Each row is a point on a tangle of strands that fork and nearly touch. The rows are in no order.
Points whose rows are less than 84.7 apart are linked; no others are. Some points are linked to none.
K683: [ 17   8 -16 -11 -15 -12 -12  -3 -46  34  19 -20 -13  18  21 -37  -9  35
 -39  -1]
K162: [ 11  29   2 -39 -15 -28 -61 -50  16 -18  -2 -23  -2  34 -15   9  21 -14
  18  40]
K689: [ -7   5 -35   2  25  41   8 -22 -26 -42 -33 -23  34  23  22 -16  -1  64
 -12 -45]
K203: [-18 -11  18  11  18  40  30  41  22 -32   3  25  18  12  -4  29  -2 -20
   6  13]
K619: [ 37  20  41   1 -34 -42   8  -5  -3  35  22  -6 -50 -17  -1 -38 -23 -20
  -4 -17]
K41: [-20   7   0   9  -2  18  11   3 -30   3   3  -8   2  15   2 -16 -17  18
 -35 -44]
K590: [ 28  39   9 -10 -29 -51 -42 -73  10  24  -7 -29  11  31 -12  12  22 -14
  17  54]
K893: [-21 -11 -51 -19  50 -20 -27  67 -18  35   6  26  -8   2  -5  -2 -16  -6
 -38   1]
K632: [ 15  29  -4  11 -53   0  32 -46  19 -28 -25 -13  55  12  14  28  29  39
  40  50]
K291: [-29 -36   2  32  21  17  30  37  -7  22  -5  20   6 -45  -6   4   2  -3
 -13 -59]
K802: [ 13  35   3 -23 -46 -10 -14 -47  23 -22 -10 -12  29  13   4  28  53  12
  36  68]
K229: [-17  -2 -14 -19  43  25 -62  50 -39 -13  15 -25  12  24   5  -7 -17   2
 -17  -6]
K186: [  3   4   7 -13 -38   6 -35 -26  -8 -18  15 -16  -2  -9 -31   1   8  20
   4  -3]
K327: [ -6 -13 -27  -8  62 -24 -20  30 -14  43  11  23 -49  14   4 -22 -23 -36
 -27  10]
K154: [-12 -13 -27 -34  13  40 -34  17   1 -59 -19 -22  16  -1  17   0   1  39
   7   6]
K372: [  5   7  45   3 -36 -32   3 -15  45   2   7  13 -43 -27 -15   6   7 -52
  26 -14]
K242: [ -8   4  23  25 -16  -6  19  28   2  12  19  20 -37 -47 -13 -22 -11 -16
   7 -41]
K980: [-34 -15  -9  -5   2 -18   0  27 -39  57  -3   5 -15  20  42 -32  14  29
 -59 -39]
K852: [ 46  21 -13   9 -37 -29   1 -10 -28  47  24 -33   8  31  18 -23 -35  34
 -33   8]
K784: [-49 -27  -7   6  27 -19   4  56 -25  55   0  29 -15  -4  28 -19  15   2
 -43 -37]
K770: [ 17  35  -7   2 -35   0  -4 -33  14 -17   9  -3  -7   1  13   1  19   8
  18  54]
K719: [  4  33  39  12 -57 -20  20 -25  35  -3   4   7 -25 -19   2   1  17 -21
  28  -7]
K864: [-25  10 -11  14   4  36  11   9 -10 -34   2   5   7  23   8   2  -8  15
 -16 -21]
K73: [ -2  12 -14  32  -9  -9  37 -21 -28  38  -9 -25  16  31  52 -26 -11  45
 -48 -52]
K854: [ 26  21  -8  15 -29  20 -15 -41 -11 -15 -13 -53  59  12  10   4   3  58
  10  19]
K22: [ 20   1  25   0  47 -40 -13 -13 -12  22   4   9 -59  18 -16 -34 -35 -61
   5   7]
K303: [ -1  -8  -4 -29  28 -10  -5   1  39 -29  -7  45 -18  -6 -42  39  19 -54
  49  51]
K505: [ 15  17  19  33 -35 -17  36  -4 -10  45   4 -23  -3   8  53 -32 -22  23
 -37 -38]
K65: [  7  21 -12  -5  -6  -6 -20 -20  -2   1  21   1 -35   4  15 -22  -9  -3
  -5  29]
K302: [ -6  20  -9  17   3  43  23 -22 -12 -52 -13  -8  27  34  19   6 -14  39
  -3 -28]
K180: [-15  10  45 -35 -26   3  15 -15  34 -30 -11  30   3  15 -25  34  70 -25
  41  27]
K564: [ -7 -22 -28  -3  -9  39  19 -25  -4 -55 -14   0   5 -25 -10   8  13  49
  19 -32]
K730: [ 38  17 -10  44 -45  -7  -4 -30 -10  30  -8 -45  60   0   7  16 -12  43
   6  36]
K791: [-15   3  53   9  13  22  15  24  36 -16  13  18  -6  13  14  17   5 -54
  17  15]
K527: [ -7   3  28  26 -40   6  38  -1  30 -23   1  13 -28 -36  10   2   1  -8
  15 -39]
K684: [-11 -26  -7 -14 -19  22  -4   5  12 -48   1  25   5 -30 -41  37  35   7
  46   0]
K355: [  0 -16  15  17  18  -3   7  27  29   2  16  29  -4 -51 -39  31   0 -58
  28  13]
K337: [-37 -32 -40  -3  42  31  -4  38 -28  -8 -26   7  22 -15  -7   4   3  35
 -22 -34]
K172: [-29 -35 -44  -1  52  11  -5  64 -17  28  -8   7  50 -24 -10  24 -11   4
 -34 -23]
K911: [  2  -3  -5 -22  27 -15 -34 -22  24 -21  -4  26 -37  -7 -33  10   6 -45
  37  41]
K546: [ 35   4  34   3  25 -61 -16 -52  -8  26  -1  -7 -59  23 -16 -36 -31 -54
  11  15]
K910: [ 18  12  -9  -3 -19 -21  20  16 -63  38   8 -10 -21  10   5 -46  -9  42
 -43 -25]
K948: [  0 -31 -19  -2  28   8 -12  30  17   8  15  27 -14 -44 -40  21 -12 -36
   9  18]
K960: [-13 -21  -7 -16  44  34 -42  45  -3 -13  15 -14  27  17 -15  19 -21 -24
 -17   3]
K825: [ 48  28   4   9 -45 -44 -11 -29 -13  39  19 -40  11  29  -2  -5 -28  14
 -11  35]
K660: [ -7  22  14 -44 -15 -17 -29 -38  30 -17  -5  10  -6  21 -30  27  53 -31
  31  35]
K794: [ 13   0 -11 -34 -16  -2 -54   0 -17 -12  16 -18 -18  -3 -39 -12 -18  12
  -6  -1]
K268: [ 27  16   7  -7   7 -55 -24 -77   4  17  -2 -10 -43  28 -10 -22 -12 -36
  19  40]
K651: [-21 -21 -13   6  26 -21  11  64 -14  57  10  30 -28 -47   2 -16  -6 -20
 -26 -23]
K84: [ 15  33  34  23 -38 -25  16   2   9  27  17 -17 -27  -1  43 -33 -24 -15
 -17 -25]
K490: [ -9   7   9  16  -5  -3   5  22 -21   8  16  13 -25 -11 -19 -15 -14  -4
 -17 -30]
K408: [  6   2  -3  -5 -49  18  42 -44  17 -49 -23   1  29   7   7  20  27  49
  36  21]
K629: [ 33   6 -23  51 -31  -6  36 -33 -10  42 -20 -32  54  -2  24   0 -27  54
 -14  -2]
K477: [-24  -8 -34 -24  35  18 -48  46 -37  -5   0 -24   9  18  33 -18   0  30
 -22 -18]
K310: [  3 -11  20  16  48 -25   5  42  20  41   8  22 -32 -42  -2  -8 -24 -72
   1   3]
K442: [ 17  19  16  45 -29  11  56 -50  10 -11 -18 -18  36   8  24   0  -9  38
  -5 -34]
K405: [ 16  14 -18  -5  -8  29 -30 -19 -13 -28 -10 -59  40  15  38  -6   3  50
   2  24]
K669: [ -5 -22 -22 -26  38   9 -40  16  18 -12   5  15 -13 -22 -28  12 -12 -32
   6  37]
K987: [  1  34  44  16 -23  -7   2  -7  20   6  25 -11 -18  30  23 -11 -21 -34
  -6 -14]
K149: [-14  18  53  -8   7   5  11   2  39 -22   3  26  -4  19 -12  23  28 -58
  34  35]
K908: [ -1 -20  16 -38  23   8  12  30  46 -32  -9  46  20   5 -36  50  18 -46
  43  65]
K378: [ -6   7 -33 -17   5  36 -38  10 -24 -31   0 -44  11  22  44 -16   3  43
 -11   9]
K145: [-15 -46  17  23   9  42  61   2  23 -30 -16  31   3 -40  -3  17  10   4
  19 -48]
K63: [-19 -35   4  34  12  22  58  44  19  -1  -8  32   0 -62   6  11   2 -13
   7 -44]
K72: [ 24  51  40   7 -34 -42   7 -51  46  15  -5 -13   2  31  28  16  26 -38
  27  47]
K220: [-11  -9  -1 -11 -41  32  25 -24   9 -60 -12  15   9  -6 -16  27  36  30
  37   1]
K476: [ 28   6 -42  36  -8   4  17 -31 -38  31 -28 -43  58  15  28 -14 -25  77
 -22 -11]
K504: [-24 -10 -24   6   7  -3  12  -5 -43  29 -14 -11  18  40  54 -23   9  54
 -46 -50]
K895: [ -1  -3 -28 -23  12   1 -40   6 -28  13  23  -3 -32   1  -8 -31 -17  13
 -22   5]
K21: [ 49  -4  29 -20  -3 -49   7   3 -21  50  19  -1 -60   3 -21 -46 -24 -26
 -21  -6]
K146: [  3  -6  13   6  38 -22 -14   5  -4  36  15  15 -53  -5   2 -35 -16 -50
 -13  12]
K257: [-12 -36  -9 -35  19  59  -5  17   7 -76 -31  -9  32  -6  -3  13   8  36
  22  -1]
K941: [-19 -16   1   6  39  43   1  50   5 -13   5  10  36   1  -6  28 -16 -25
  -7  11]
K823: [-33 -34 -53   0  46 -27  -9  75 -20  56  -5  27  31 -18  -3  17  -9   1
 -43 -12]
K634: [-19 -42 -17   2  10  51  39   5  16 -42 -16  24   9 -22 -11  14  10  19
  -2 -33]
K98: [ -2   7  34 -12 -30 -40 -16 -21  26   5  20  24 -34 -26 -53  19  26 -45
  32 -13]
K23: [ -6 -32   0   8   7  23  28  35  19 -27   8  36  21 -51 -44  49  19 -18
  46  17]
K321: [ 41  31   7 -14 -44 -47 -30 -46 -10  24  15 -26  -1  21 -31  -6  -5  -1
   8  30]
K406: [ -6 -38   6 -26  22  62  26 -15   4 -75 -31  -5  40  18  10   5  12  46
  16  -6]
K545: [  6  29  40  -6 -17 -20 -14 -38  41   3  16  -2 -21  35   8   6   7 -47
   6  27]
K724: [-11 -18 -13  27  50 -15  17  61  11  48   6  25  -2 -57   0   9 -13 -48
 -10   3]
K434: [-31 -22 -32  -3  35  35   3  -1 -35 -17 -33  -9  24   4  14 -16  12  53
 -24 -59]

Follow the links from the first point to the second, and from the first to the third. Name the last point that the two ways share.
K268, K41, K21 | K146
K730, K406, K321 | K378
K505, K268, K893 | K146
K355, K794, K63 | K220
K911, K63, K910 | K220
K257, K660, K730 | K378
K186, K477, K23 | K895

A fork is a point with three links, a tip a point with one. Leave the first point through the second and follow the links. Name the first fork or tip that comes.
K73, K504 | K146
K180, K660 | K683
K378, K405 | K476
K408, K632 | K895
K784, K980 | K84
K476, K629 | K378
K291, K63 | K220
K23, K355 | K908

A fork is a point with three links. Follow the links from the first point to the second and name the forks in between, in order.
K784, K434 | K146
K854, K660 | K378
K63, K632 | K220
K291, K910 | K220 K895 K683
K545, K268 | K84 K146
K321, K145 | K683 K895 K220
K268, K619 | K146 K84
K180, K65 | K683 K895
K632, K683 | K895
K65, K590 | K895 K683
